Each row is a point on a landscape with many peaks, with its height.
A climber steps from a point to whichever of its 2 nearest points has the largest rise for the distance, and stops where none of them is higher. Distance is the straight distance between rows; heights are no part of it.
k932: 103 106  86 138 128 131 145 120 127 151 118 120 148 112  84  99 169 110 173 134  90 177  88  h=420
k970: 105 136 153 184  86 157 164  62 134  89 107  82 121  81 145 157 136 137 109 145 175 102 141  h=417
k437: 121 124 102 124 103 145 161 139 107 133  98  66 127  77  98  93 181 194 153 142 168 142 119  h=365
k198: 154  96 128 130 161 171  93 146 142 123 221 147 130 179  98 155 107  95 123 122 152 138 137  h=542
k258: 108 128 155 188  95 159 195  38 115  81 130 110 121 116 141 130 145 137 142 152 150  71 112  h=363
k949: 190 185  83  77 154 132 104 155 132 124 101 119 119 111 133 133 141 166 123 109 181 139 152  h=829
k518: 119 143 139  76 123 107 120 108 122 136 133 126 130  86 116 109 163 144 153 167 134 175 116  h=790
k16: 115 136 138 132 151 126 143 106 139 113 145 181 133 154 144 171  97  65 108 117 130 125  93  h=430
k10: 121  79 144 176 148 153 125 111 118 146 137 121 144 144 191 157  97 117 111 124 157  80 165  h=377
k664:  88 113 123 169 132 166 169  72 112 121 180 117 143  96 119 126 122 125 113 156 142 129 148  h=514
k366: 150 130 168 130  85 101 131 119 109 139 106 112 153 109  98 106 109 123 139 111  72 134 128  h=562
k625: 126 113 139 137 123 121  78 131 164 147 130 162 100 126 164 130  54 122  90 106 117  59 124  h=609
k283: 131 144 150 159 139 163 132 102 115 125 192 146  91 147 135 139 110 113 125 140 147 183 125  h=548
k577: 140 135 101  72 132  58 105 178 148 122  70 130 125 121 182  99 144 120 181 163 146 109  95  h=647
k632: 141  87 141 165 140 184 101 109 125 135 173 137 126 156 166 168 120  91 116 138 171 103 139  h=428
k512: 140 103 124 101 128  93 158 195 105 134  86 108 177 130 103 116 127 127 158 122  76 133 124  h=337
k237: 145 116 125 208 117 211 144 127 137  97 159 168  62 158 143 157 115  92 107 159 174 132 154  h=415
k342: 187 199 121  66 156 105  90 115 156 123 106 136  96 148 126 110 115 151  73  84 125  94 114  h=696
k974: 118 127 106 169 107 156 145 182  94 143 138 136 112 168  86 128 158 130 151 120 103 190 114  h=330
k599: 124 138 100 108 158 154 152 173 110 111 170 155 127 176  95 147 111 125 137 132 139 189 123  h=717
k624: 101 105 136 157 128 146 117  94 113 148 195 127 140 124  94 115 150 124 165 152 106 177 126  h=657
k872:  84  93 135 104 156  97 125 156 175 142 125 133 165 139 115 122 161 102 172 116 110 173  97  h=489
k845: 164 172 129 137 160 127 129  99 166 126 119 112 101 114 188 161  95 152  74  94 171  93 182  h=64
k782: 167 152 165  98 147 104 102 153 161 152 130 135 117 115 141 122 117 158 102  99 154 105 146  h=90
k876: 125 145 140 110 128  98  92 165 146 121 120 160 140 155  99 153 115  96 125  70 103 138 102  h=380
k123: 124 110 126 112 144 157 128 124 107 158 173 127 131 100 110 114 147 143 139 164 153 180 130  h=718
k248:  94  94  90 150 142 172 130 154  96 115 187 150 124 171  70 144 118 112 112 151 120 180 152  h=818
k764: 122  92 130 196  81 191 156  88 145  92  88  95 121  75 154 172 125 116 128 155 177  75 144  h=364
k737: 111 126 142 112 129 104  99 115 124 148 108 104  99  98 177 101 102 219 101 126 120 100 162  h=172
k234: 106 143 135 138 120 122 164  96 134 120 123 149 125 114 136 154 116  89  86 130 109 130 104  h=468
k938: 131 165 175  80 115  91 111 125 114 122 128 139 114 118 109 130 156 137 115 126 122 162 136  h=871
k187: 146 110  93  86 138 100 102 154 123 172 101 120 141  96 162  93 100 166 159 166 123 114 147  h=132
k345: 111  87  83 161 125 146 137 109 121 150 153 104 174 131  83 112 133 104 159 128  57 135 107  h=387
k742:  88  93  96 121 141 119 141 156 157 126 147 127 137 136  92 115 167  98 191 154 102 208 102  h=454
k918: 139 155 120  86 100 122 140 140 110 109  63  62 128  86 130 115 171 172 130 166 181 128 128  h=409
k138:  97 103 108 150 125 110 106 145 100 162 113 136 162 137 128 135 143 144 163  99  90 121 122  h=423
k661: 130 120 122  82 105  91  85 142 129 162  87 112  94  93 161  77 103 202 141 159 104 116 139  h=150
k560: 165 202 122  82 163 133 141 109 120 118 135 137  81 146 124 120 138 124  91 111 125 167 121  h=665
k48: 131 136 121  91 116  90 108 181 118 121  99 135 168 143 106 152 116 114 152 107  98 150 109  h=360
k44: 100 113  86  91 149  76 129 162 150 128  82 124 142 105 153  99 156 107 187 171 138 136  81  h=583
k387: 125 151  99  95 160 120 142 135 113 155 110 151 130 116 147 129 150 149 115 119 138 146 147  h=576
k762: 130 101 138  99 148 118  85 185 132 174 135 130 143 117 117 141 127 149 107 107 158  94 138  h=103
k475: 136 137 145 125 149 117 138 112 151 148 142 118 121 101 167 136  97 148  77 116 149 105 162  h=78
k335: 120  86 120 192  76 205 154  78 141 103 119  99 121  98 147 155 132  98 123 168 152  90  89  h=309
k408: 170 169  82  89 134 117 109 176 118 122  80 135 109 124 152 114 167 114 158 137 191 142 128  h=714
k115: 112  68 130 177 117 142 127 102 128 140 147 105 166 140 104 127 115 105 148 135  66  80 129  h=359
k942: 114 122 153 131 148 115 117 139 162 103 155 171 146 179 113 159 110  68 136  80 114 151 118  h=400
k373:  69 114 172 141 120  65 116 108 150 123 117 142 151 140 132  97 115 139 172 110  62 117 142  h=487
k744: 163 139 119 145 124 147 100 110 163 146 138 171 110 116 146 156 101  83  90 101 125  76 112  h=689
k870: 153 175 149 114 143 138 136  75 111 114 153 138 116 147 154 150 118 123  98 117 149 171 131  h=604
k630: 124 125 172 116 128  69  94 136 166 127 124 169 105 140 151 101  57 144 111 110  87  79 142  h=555
k541: 119 114 145 193 114 160 145 146 119 127 154 134  97 175  88 127 133  96 132 113  85 173 108  h=299
k857: 166 186 158  62 135  91  79 147 143 107  88 118  91 177 129 101 111 164  85  96 122  90 149  h=627
k435: 107 139 126 171 124 147 161  72 105 113 141 105 140  85 147 152 119 158  95 142 163 114 162  h=466
k702: 165 133 115 153 100 152 125 118 107 150 134 109 135  92 114 151  99 113  92 134 122 127 162  h=488
k564: 151 171  95  86 132  88 139 155 101 127  80 157 114 131 160 115 172 135 151 120 144 147 151  h=638
k674: 140 130 168 107  80  93 114 136 109 134  88  86 140  98  99  90 156 171 159 132 108 127 123  h=515
k499:  89 126  97  81 161  65 126 165 170 124  94 148 150 147 143 126 169  99 189 126 115 172  93  h=526
k556: 182 173 126 107 161 153 124 145 156 106 149 119 134 120 117 155  86 140  73  78 186 103 143  h=464
k965: 166 138 147 117 172 151 114 156 145 123 181 148 132 141 105 148 104 116 103  93 177 118 134  h=500
k214: 137  79 119 167 146 180 101 136 131  92 218 149  95 221 118 156 115  73 120 156 136 155 139  h=603
k609: 146 161 103  47 161  63 102 191 161 114  81 148 120 143 145 100 144 128 146 120 139 102  99  h=725
k741: 108 124 124 106 130  91 164 118 112 137  93  99 151 137 115  73 182 165 194 138 109 125  99  h=291
k793: 154 120  86 181  91 173 115 113 111 121 129 131 152 112 132 190  73  89  96 124 140  87 170  h=440
k470: 163 174 110  94 174 139 138 145 128 104 162 163  92 166 110 123 123 117 124 114 125 200 112  h=655
k860: 104 109 145 187 114 162 155  61 128 159 170 134 127 101 113  95 148 125 124 139 132 106 140  h=564
k947:  79  90 138 155 110  94 113 103 138 150 115 126 172 132 112 115 153 143 180 106  80 129 115  h=453
k655: 115  57 148 178 121 153 135 131 118 141 132  99 163 144 148 135  96 130 118 125 100  67 131  h=333
k390: 136 158 126  58 180  91 131 185 148 117 110 156 129 148 122 128 154 133 128  97 157 135  99  h=810
k647: 131 147 146  82  68 101 100 139 111 109  53  77 134  97 120  83 164 188 161 168 141 107 117  h=462
k796: 111 130 187 161 127 108 188  84 108 109 118 109 139 128 140 108 123 132 110 131 107  99 129  h=238
k600: 120  94 137 212 105 183 168 125 121 125 143 127 100 155 131 128 133  76 102 132 104 128 106  h=265
k527: 113 102  97 122 123 138 152 134  97 153 109  96 159 115 117  99 176 186 185 138 136 129 105  h=326
k225: 129 119 137 173 129 186 137  96 123 115 149 133 107 136 155 171 111 101 102 142 174 146 129  h=486
k559: 162 185 136 111 129 124  94 118 163 117 126 164 108 139 122 139  95 116  82  69 130  78 108  h=779
k929: 121 103 131 106 117 120 110 147 128 185 121 115 151  81 129 112 123 170 134 143 144 119 124  h=118
k263:  95 144 109 113 133 116 172 122 107 129 124 115 143 106 124 157 134 133  75 132 131 140 127  h=516
k409: 108 129 183 131 119  85 149  75 126 105 110 121 115 135 178 104  89 154 112 152 100  79 151  h=215
k469: 141 172 142  88 116 105 127 144 102 116 148 173 138 106  91 139 122 135 128 119 145 158 131  h=802
k734: 148 137 139 134  96 122  92 124 124 141 119 137 143 102 114 146  81 119 126 116  85 119 150  h=525
k773: 124 114 167 156 112 124 137  78 140 163 165 135 136 101 109 110 138 115 153 136 102 139 128  h=613
k519: 114  88  83 176 118 189 118 148 107  97 195 117 105 196  98 145 120  98  92 164 131 146 157  h=703
k172: 130  72 107 198  91 213 155 100 118  99 152 105 111 140 129 143 118  67 113 173 112 115 111  h=253
k696: 118 134 156 121 135  93 185 103 110 120  99 104 144 115 120  84 158 160 138 137  81  97 131  h=261
k495: 101 104 172 134 131  76 111 133 162 124 140 172 154 138 128 130  95 101 135 114  94  91 150  h=520
k306: 143 160 140 166 135 142 151  90 125 106  85  79 116 128 197 165 107 129  80  99 152 111 166  h=45
k165: 118  80  95 131 142 148 104 155  99 171 135 116 161 157 121 133 184 133 170 125 112 160 128  h=384
k581: 114 133  90 122 118 150 136 199 112 138 120 141 117 120  91 139 169 119 144 136 129 177 102  h=367
k278: 112 135  75 106 112 120 152 195 120 106  88 142 120 122  92 118 171  98 189 150 128 174  95  h=404
k288: 181 199 101  52 149 121 100 109 136 121 121 151 115 124 135 123 150 155 109 100 142 134 123  h=736
k529: 107 143 187 128 114  97 118  97 119 120 108  89  89 130 160  89 112 186  83 130 120  85 166  h=193

For each start below, name the point where the climber stops.
k409 => k366
k435 => k938
k278 => k390
k165 => k559
k845 => k366
k48 => k949
k345 => k390

Call two points neighbours if one is among the 2 nearest of the other. Go from one point of each pair to the other, from neighbour to neighbour, staying as high as possible. Name the lowest point that can't be avoided.
k560, k248 => k470
k559, k390 => k387
k559, k949 => k342
